Each row is a point on a tangle of strands that fork, close into loops and nearly touch. The rows are in no order.
In the rows, zero is written as 128.
Points whose rows are less than 82.3 apart are linked; no others are. Some points are linked to none.
gubul: [174 141 127 142 129  99 152  89 152 160  76  80 177 118 129 147  92 119
 116 162]
pazu: [145 131 120 169 112  83 147  98 139 172  97  73 188 103 112 147 109 138
 134 135]
Kefo: [ 88 123 192  70 107 166 150  55 124 107 101 125 137 127 126 138 143 134
  59 140]
zelez: [154 111 111 191 123 125 144 120  59 148 139 119 155 131 102 103 176 114
 162 113]
sazap: [115 157 157  59  89 102 120 162 172 106 137 153 109 115 147 134 136 133
  69 162]
Melu: [120 131 110 181 114  84 140 101 125 174 125  68 175  90  91 130 120 156
 166 111]
mukeg: [ 91 127 187  56 106 137  98 112 134  91 141 147 106 122 126 118 118 155
  74 133]
Dut: [162 115 113 153 130 139 163 125 135 152 105 140 152 138 131 127 132 101
 143 137]
Pur: [158 147 124 158 171  86  69 124 105 112 141  93 147  70 111 123 113 185
 158 111]
libor: [100 108  90 133 121 120 135 189 169 121 159 140  74 126 128 140 124 124
 160 118]
deg: [124 131  64 199 129 124 161 122 123 174 112  91 176 133 144 134 166  77
 178 154]
ker: [124 111 137 108 123  99 112 216 155 108 168 173  53 142 117 120 126 155
 130 109]
runiv: [109 156  72 202 115 103 147 127 114 173 133  89 172 118 132 128 173  97
 191 142]
nefed: [188 160 115 140 183  98  75 156 113  96 137 147 139 103 148 129 108 172
 127 137]
Budo: [ 78 106 137 143 111 114 124 129 151 126 137 109  78 126  99 140  89 159
 149  90]
dimu: [101 105 125 123 125 207 192 104 140 129  98 118 142 139 145 128 150  76
 127 150]
sofir: [ 49 116 172  76  78 148 127  89 155 113 129 106 108 142 120 135 132 145
 115 131]
segin: [102 110 146  85 110 133 111 185 140  97 175 172  44 155 118 120 129 148
 123  96]
mipu: [132 124 149 108 130 156 131 140 125 118 126 174 122 135 123 112 123 127
 115 123]
vid: [ 73  83  70 178 151 182 175 114 115 127 124 104 114 144 128 128 129  99
 168 120]
Fuv: [164 153 124 155 146  91  72 115  92 110 126  69 180  74 114 125 120 182
 151 110]
bop: [167 146 124 145 179  76  61 144 104 108 155 125 126  90 120 119 112 188
 153 114]
Funon: [105 143 145 122 102 141 163 125 177 145  98 120 141 122 127 137 111 114
 125 148]
bika: [147 157 104 134 119 102 154 134 167 181  93 134 168 137 157 150 116  86
 132 163]
lat: [ 74 123 189  74  95 146 110  87 138 102 120 129 121 126 117 131 126 149
  74 135]
buga: [130 146 118  71 107 100 122 225 177 120 154 168  87 143 149 137 158 100
 115 146]
sasus: [149 104  81 202 118 143 176 103  93 168 113  87 171 125 125 121 181  94
 171 142]
pumo: [ 92 115 190 109 128 139 115  87 133 115 112  91 119 113 115 142  66 166
 103  97]
gupu: [214 147  86 176 105  89 114 129  40 153 118 118 175 142 144 127 187  79
 122 157]
goz: [111  82 132 127 156 172 130 111  92 113 141 169  84 174 116 116 141 126
 148  73]
gez: [152 125 116 172 153 101 104 136  71 129 159 148 138 116 104  93 148 153
 155 101]
gol: [164 181 130 103 145  66  95 162 167 136 117 134 125 114 167 142  81 142
 102 154]
pag: [131 109 162  95 108 200 188  78 103 122 103 133 140 143 140 134 150  91
  84 139]
dige: [158 165 134 129 109 103 155 110 165 164  79 106 175 122 141 150 100 111
 103 157]
kisob: [ 91 169 108  92  88 135 156 161 198 139 115 123 145 134 166 151 140  79
 109 183]
bep: [107 125  71 185 134 118 145 157 139 151 154 131 124 121 132 126 146 109
 175 124]
Samal: [118 107 158 142 155  95  83 132 135 106 144 107  96  90 103 132  70 199
 128  88]
kizi: [176 148  81 153 128  66 111 136 102 180 114 143 165 149 150 126 149  87
 149 163]
vud: [211 119  90 182  97 110 139 109  60 163 118  99 179 145 136 135 186  76
 132 152]
vala: [183 123 125 171 165 106 108 120  86 120 140 137 147 120 117 108 130 147
 129 133]
vupep: [112 134  65 169 140 125 154 159 153 154 128 137 140 140 148 134 150  88
 169 142]
Roduz: [175 132 123 164 148 102 123 108 108 144 112 111 170 118 115 119 118 134
 124 136]
lal: [112 155 173  60 109 120 103 137 153  92 134 135 117 103 132 128 117 158
  66 156]
Ter: [117 147 112 103 100 132 144 173 189 131 132 149 130 136 157 144 133 100
 116 148]
vavan: [142  81 149 131 146 186 158  97  90 129 120 153 112 170 120 118 137 114
 133  94]
fudaz: [ 51 103 138 119  89 137 129 118 158 113 128  96  70 145 109 134  94 142
 156 101]
garek: [190 139  97 168 131  83 125 117  99 162 110 122 180 133 130 126 142 105
 128 156]
Bon: [ 99 115 152  99 111 178 154 118 137 116 124 159 117 144 122 126 134 119
 119 124]
metu: [ 62 119 118  79  92 191 150 137 154 105 142 134 119 140 140 129 162  93
 117 158]
leb: [ 84 101 121 162 119 146 159  95 142 147 105 105 132 120 105 137 103 139
 157 111]
zal: [203 193 109  94 171  93  74 172 132 113 123 176 119 130 167 123 118 136
  93 158]
Ludiz: [159 101 149 138 191 138  75 104  61  94 134 112 136 114 115 113 118 183
 143  90]
rus: [116 137  94 201 106 110 147 120 102 166 130  92 157 110  96 115 165 115
 199 113]
lota: [192 104  94 191 105 127 157  99  82 164 114  92 179 133 129 126 184  84
 151 157]
rez: [110  92  86 175 148 185 186 117 113 142 117 103 138 138 139 128 148  84
 155 145]
Vuze: [101  88 126 159 140 153 151  81 108 146 118 116 118 141 104 126 123 139
 160  94]
Tol: [137 152 114 183 144  75  95 161  89 144 179 135 124  99  94  94 146 159
 167  93]
gafuv: [134 139 170  77 123 171 172  74 116 118  95 140 146 125 141 129 146 112
  55 156]
keni: [150 153 157 108 146 127 122 115 137 115  96 118 146 103 131 127  87 155
  88 147]
mipud: [153 117 148 126 193 139  70 114  88  93 130 136 119 106 120 116  95 184
 141  89]
mig: [170 140 125 171 123  81 125  84 115 154  94  47 195  91 118 142 109 149
 132 136]
bos: [109  99 167 133 149 144 112  82 110 117 127 126 109 151 100 121  88 156
 126  74]
pipu: [138 143  80 153 122 113 148 149 169 180 110 132 166 141 161 150 134  82
 158 164]
dabaz: [186 190 122  95 166  73  75 171 148 118 115 151 114 120 179 135  95 140
  98 161]
diz: [103 126 124 131 108 168 186 110 170 144  96 117 150 128 138 145 132  97
 132 148]
Vamit: [ 87 121 194 108 134 154 106  78 123 103 118 108 108 149 111 134  84 156
 105  69]
gubig: [ 95 127  97 199 128 119 145 119  96 152 144  98 129 100  94 116 156 132
 199  97]
pav: [187 171 122  90 150 127 117 166 134 110 133 195 114 139 155 115 123 121
  81 150]
bonom: [ 74 100 128 149 111 171 181 100 148 136  96  92 131 125 126 147 112 107
 150 125]
pubo: [ 49  98  83 167 120 160 150 122 133 115 133  91  96 139 119 137 104 111
 167 106]
Lifa: [ 41 117 154  91  70 149 130 113 163 105 142  95  83 143 113 133 122 132
 137 122]
leboz: [147  86 115 139 153 187 167 116  97 132 126 155 128 148 123 115 155  93
 146 115]
vuged: [116  81 158 158 151 153 130  61  95 136 120 111 120 159 103 125 101 152
 133  68]
sar: [100  97 122 134 137 130 121 150 127 125 162 169  73 141 107 120 118 149
 156  89]
Buf: [164 153 123  79 135 147 137 164 141 123 144 208 128 146 146 123 152  95
  94 146]
rinin: [ 73 126 157 115  78 142 153 112 176 133 101  94 128 112 115 142  93 139
 123 134]
dano: [116 163 135  48  78  98 131 170 193 118 133 153 114 127 151 142 159 120
  76 176]
murav: [154 158 132  74 112  72 113 217 173 124 152 170  88 137 152 132 133 124
 105 142]
riku: [ 94 110 139 147 131  99 108 122 148 128 142 103 104 110  95 131  81 179
 139  88]
Sed: [162 129 136 122 143 147 150 123 137 130 109 150 145 134 129 119 118 110
 107 133]
kofor: [118 151 123 184 139  63 103 154 107 159 168 102 127  88  84 108 131 164
 165  93]
dulan: [134 120 203 100 151 163 123  48  95 101  93  80 140 117 127 129  88 157
  86 108]
Delo: [116 105 116 140 130  94 117 191 149 112 169 160  64 125 115 124 123 153
 148  94]
nen: [181  88 164 144 157 161 133  65  88 133 100  86 149 122 109 116 104 135
 112 113]
mupi: [120 142  96 104 113 173 158 169 158 122 137 171 126 142 150 137 155  78
 121 155]
gutun: [163 135 123 142 157  99 115 154 139 127 139 177 125 130 126 114 116 143
 124 123]
vude: [ 67  98  85 142 111 149 146 152 151 115 142 118  84 134 122 137 118 125
 165 116]
mif: [ 94 155 120  82  90 156 168 126 172 128 108 142 155 132 159 144 163  85
  97 183]
Futu: [100  97 157 118 138 171 108 101 101 106 145 171  83 185 110 121 129 130
 127  66]
gedu: [ 78 112 172  85 115 157  97 123 121  87 152 165  72 171 107 121 133 143
 114  77]
domun: [111 146 116 186 125  70 114 114 117 159 139  79 160  85  93 113 122 161
 163 106]
purud: [ 81 118 177 117 100 127 124  92 162 129  98  88 121 114 105 142  67 164
 118 107]
meni: [172 153 116 161 133  81  93 103 105 144 115  54 201  87 118 134 111 165
 134 127]
gar: [174  91 147 152 167 131  97  86  50 106 130  96 143 115 116 116 115 167
 139 103]
Kinob: [132 153 106  79 125 166 159 181 153 127 144 201 129 154 160 135 171  73
 108 163]
lutu: [183 168  86 137 140  41  91 156 107 163 127 158 151 134 161 120 126 109
 138 164]
kaso: [ 92 122  87 188 133 100 132 138 122 144 162 118 107 105 103 128 140 142
 189 106]
satu: [151 107 182 115 153 162 139  67 104 119  97  98 141 133 119 126  96 137
  92 117]
bet: [123 154 131 106 100  91 138 178 193 141 128 145 119 128 154 148 106 114
 108 154]
korog: [152 123 153 125 178 120  78 149 111  94 160 166 104 114 122 112  98 173
 127 107]
Muvo: [148 168 130 110 117  75 127 158 177 151 118 125 139 114 156 147  87 130
 106 154]
rosis: [160 100 107 158 139 174 177 109 115 142 110 129 152 147 133 129 158  82
 140 135]
Zan: [ 74 129 114  77  99 193 167 138 155 116 126 138 148 133 156 134 171  81
 105 180]
sigi: [155 131 136 114 172  98  85 183 134  96 171 183  83 119 134 114 103 172
 105 111]
Zaki: [202 180  87 144 149  52  55 146  75 150 125 148 157 128 156 122 135 125
 136 166]
Kinas: [ 77 108 153  86 118 194 149 101 115 108 130 154 107 159 125 128 155  99
 119 118]
voko: [ 71 106 152  51 105 190 125 109 117  92 144 166 101 169 127 124 181 110
 111 130]
Daf: [205 179  93 131 166  80  55 142 109 121 110 134 152 114 158 134 112 152
 132 159]
seg: [ 84 108 166  60 110 144  98 143 137  90 166 170  70 155 114 120 140 140
 111 101]
gona: [150 147 158  87 155 120  86 189 145  85 166 176  78 122 140 124 109 170
  99 128]
meger: [207  80 139 161 146 156 119  64  50 117 129  77 151 115 119 110 132 142
 117 116]
zef: [164 154 145  71 134 101 100 201 163 105 160 172  86 123 146 125 129 138
  84 136]
vina: [119  98 150 112 127 215 185  80 107 132 103 124 132 153 148 125 157  83
 120 121]
sadi: [ 43 113 116  70  93 183 126 141 146  83 153 109  86 157 133 121 161 103
 130 143]
sazus: [117 160 120  55  88 116 130 205 181 115 156 164 105 134 153 141 180 102
 102 174]

A piece is all that can be reached along the links. How many separate loops has the piece of each point below (a circle has one, a figure eight two, a Y none), and how many tips (points with one link)?
sofir | loops 1, tips 2
mipu | loops 1, tips 2
Kinob | loops 1, tips 1
kaso | loops 1, tips 1

How many points has the smallest loop of links through each point below? Write none if it is on no loop.
vude | 15
pumo | 11
zal | 10
Pur | 19

Name the points in between on the shortest way along the links from the first point to the second, in order.
vavan, segin | goz > Futu > gedu > seg
ker, mipu | Delo > libor > vude > pubo > vid > rez > rosis > Dut > Sed
dano, Ludiz | sazus > buga > murav > zef > gona > sigi > korog > mipud
Zaki, bep | Daf > nefed > bop > Pur > Fuv > meni > mig > pazu > gubul > dige > bika > pipu > vupep
mif, Buf | kisob > Ter > mupi > Kinob
